Each row is a point on a tangle of strands that fork, close into loops and nearly touch. The rows are in no order.
Points whose rows are less than 16.5 apart are linked; no others are. Some points are linked to none.
q_470: [ 19 -19  -5  11 -26  -3  10   0]
q_412: [  8  -2   3 -14  13   3  10   0]
q_558: [ 17 -19   5 -15  29   9  31   4]
q_341: [ -9  -4  -4  22 -17  39  -1  20]
q_178: [-10  12   0   3 -12  11 -19   1]
q_36: [ 20 -18  -4   3 -13 -24  13  -6]
q_675: [-11  -9  -6  29 -17  42   3  24]
q_366: [ 13 -15  -2   7  -8  18  13   8]
q_122: [-18  -7   3   8  22  35  17  20]
q_823: [-20  15  -1  13  -7 -22 -28 -12]
q_143: [-10   6  -4  15 -32   2 -24  -2]
q_372: [-11  -3   0  10   9  35   7  18]
q_526: [ 22 -15   0 -18  19 -32  28  -8]
q_185: [ -3   6   9 -23  40  14  12   3]
q_716: [-5  7  2 -6  7 16 -4  5]
q_386: [ -2   1  -3  11 -28  12 -14   3]
q_690: [-26  29   5 -16  14   6 -23  -3]
q_841: [ -4   6   6 -19  33  16   9   6]
q_447: [  3  -5  -3   6 -11  20   1   8]
q_661: [  7  -5  -1   1 -11   9   2   3]
q_725: [ -2   6   9 -28  47  12  15   2]
q_159: [ -1   6   5 -17  22  10   5   1]
q_288: [ 18 -13  -1 -10   4  -4  16  -1]
q_553: [-10  17   7 -22  30 -28  -3 -11]
q_709: [-15  17   1  -1  -5  15 -17   1]
q_468: [ 10 -11   2  -1   8  18  14   8]
q_782: [-15  14   0   4   3 -27 -19 -12]
q_984: [-15  23   5 -27  31 -12  -9  -9]
q_145: [-5 -5  0 10  2 31  6 17]
q_557: [-18  15   0  13 -17  31 -21  11]
q_305: [ 10  -4   1 -16  14 -10  12  -4]
q_656: [  7  -8  -3   6 -21  -6  -2  -3]
q_664: [ 17  -9   2 -20  22 -23  21  -8]
q_562: [-20  20   2   3   8 -28 -23 -13]
q_621: [  7 -16  -1  12  -4  27  15  14]
q_365: [-16  13  -1   6  -6 -17 -23  -9]
q_155: [-6  7  2 -3 -5  0 -9 -3]
q_381: [ 21 -23  -4  11 -24   8  13   5]
q_818: [ 10 -10  -4   9 -21 -15   1  -6]
q_313: [  2   2   1  -4   8 -33   2 -11]
q_409: [ 12  -5   1 -19  19 -20  16  -8]
q_303: [ 13  -8  -2  -5  -2 -17  10  -6]
q_871: [ -6  -1  -3  20 -20  35  -7  15]
q_373: [ -5  13   4 -21  26   6   0  -2]
q_860: [-21  24   4 -11   7  12 -21   0]
q_177: [  8 -11  -7  26 -23 -34  -5  -9]
q_278: [ 22 -14  -1 -10  13 -38  23 -10]
q_71: [-20  19  -1  10 -23  10 -31   0]
q_655: [ -9  10  -1   0  -8 -11 -14  -6]
q_726: [ -5   4  -3  10 -16  24 -11   8]
q_593: [  8  -6  -2   0  -7 -22   3  -7]
q_680: [ 25 -27  -7  10 -27 -10  15  -2]
q_582: [-3  5  1 -3 -1 13 -5  3]
q_87: [-20  19   0   8 -14  28 -25   8]
q_885: [-20  21   4  -5  -1  12 -22  -1]
q_479: [ -8   5  -2  16 -20  31 -10  12]
q_892: [ 18 -16  -3   6 -13   9  11   4]
q_208: [ -5   5  -2   7 -20  14 -13   4]
q_17: [ 11 -10  -4  25 -13 -40  -2 -12]
q_851: [-17  13  -1  14 -27   5 -29  -2]
q_617: [  8 -11  -5  18 -27 -23  -1  -7]
q_114: [  7  -5  -2  10  -1 -38   2 -11]
q_466: [ 19 -22   6 -15  36  10  37   6]
q_799: [  9  -8  -3  18  -6 -41  -1 -13]
q_761: [ -2   0  -5  18 -38   5 -19   0]
q_457: [  3   1  -1   6   7 -39   0 -13]
q_804: [ 22 -20  -5   6 -19 -18  13  -5]
q_261: [ 18 -12  -1  -2   5 -37  18 -10]
q_81: [ 15 -11  -2  -6  -2 -10  13  -3]
q_594: [-17  23   6 -22  23  -9 -12  -8]
q_450: [  4   1   3 -17  20   5   8   0]
q_430: [ 18 -16   3 -12  20   8  25   4]
q_824: [-17  -1   0   9  16  37  10  20]
q_718: [-22  21   1   8 -19  17 -30   2]
q_764: [ 2 -7 -1  9 -3 29  7 14]
q_550: [ -1   5   1 -11  17 -30   3 -10]
q_350: [ 19 -14   0 -12  11   1  20   1]
q_206: [-23  27   6 -21  23  -2 -18  -6]
q_360: [ -5  12   3 -20  23 -25   0 -11]
q_138: [  6  -6  -2   4 -16   1  -2   1]

How many points has the smallest loop of links through each point below? Write none if it is on no loop.
q_81 => none
q_582 => none
q_526 => none

A piece is all that can be reached along the links. How many separate loops has the piece of each point below (a circle has one, a figure eight two, a Y none), and how many tips (points with one link)?
q_155 => loops 0, tips 3
q_656 => loops 0, tips 3
q_841 => loops 0, tips 3
q_466 => loops 0, tips 2
q_709 => loops 0, tips 3

Name the points in between on the shortest way along the links from the first point to the second, in order.
q_71; q_726 => q_851 q_143 q_761 q_386 q_208
q_824; q_138 => q_372 q_145 q_764 q_447 q_661
q_984; q_178 => q_594 q_206 q_690 q_860 q_885 q_709
q_261; q_412 => q_278 q_526 q_664 q_409 q_305
q_365; q_716 => q_655 q_155 q_582
q_360; q_177 => q_550 q_313 q_457 q_114 q_799 q_17
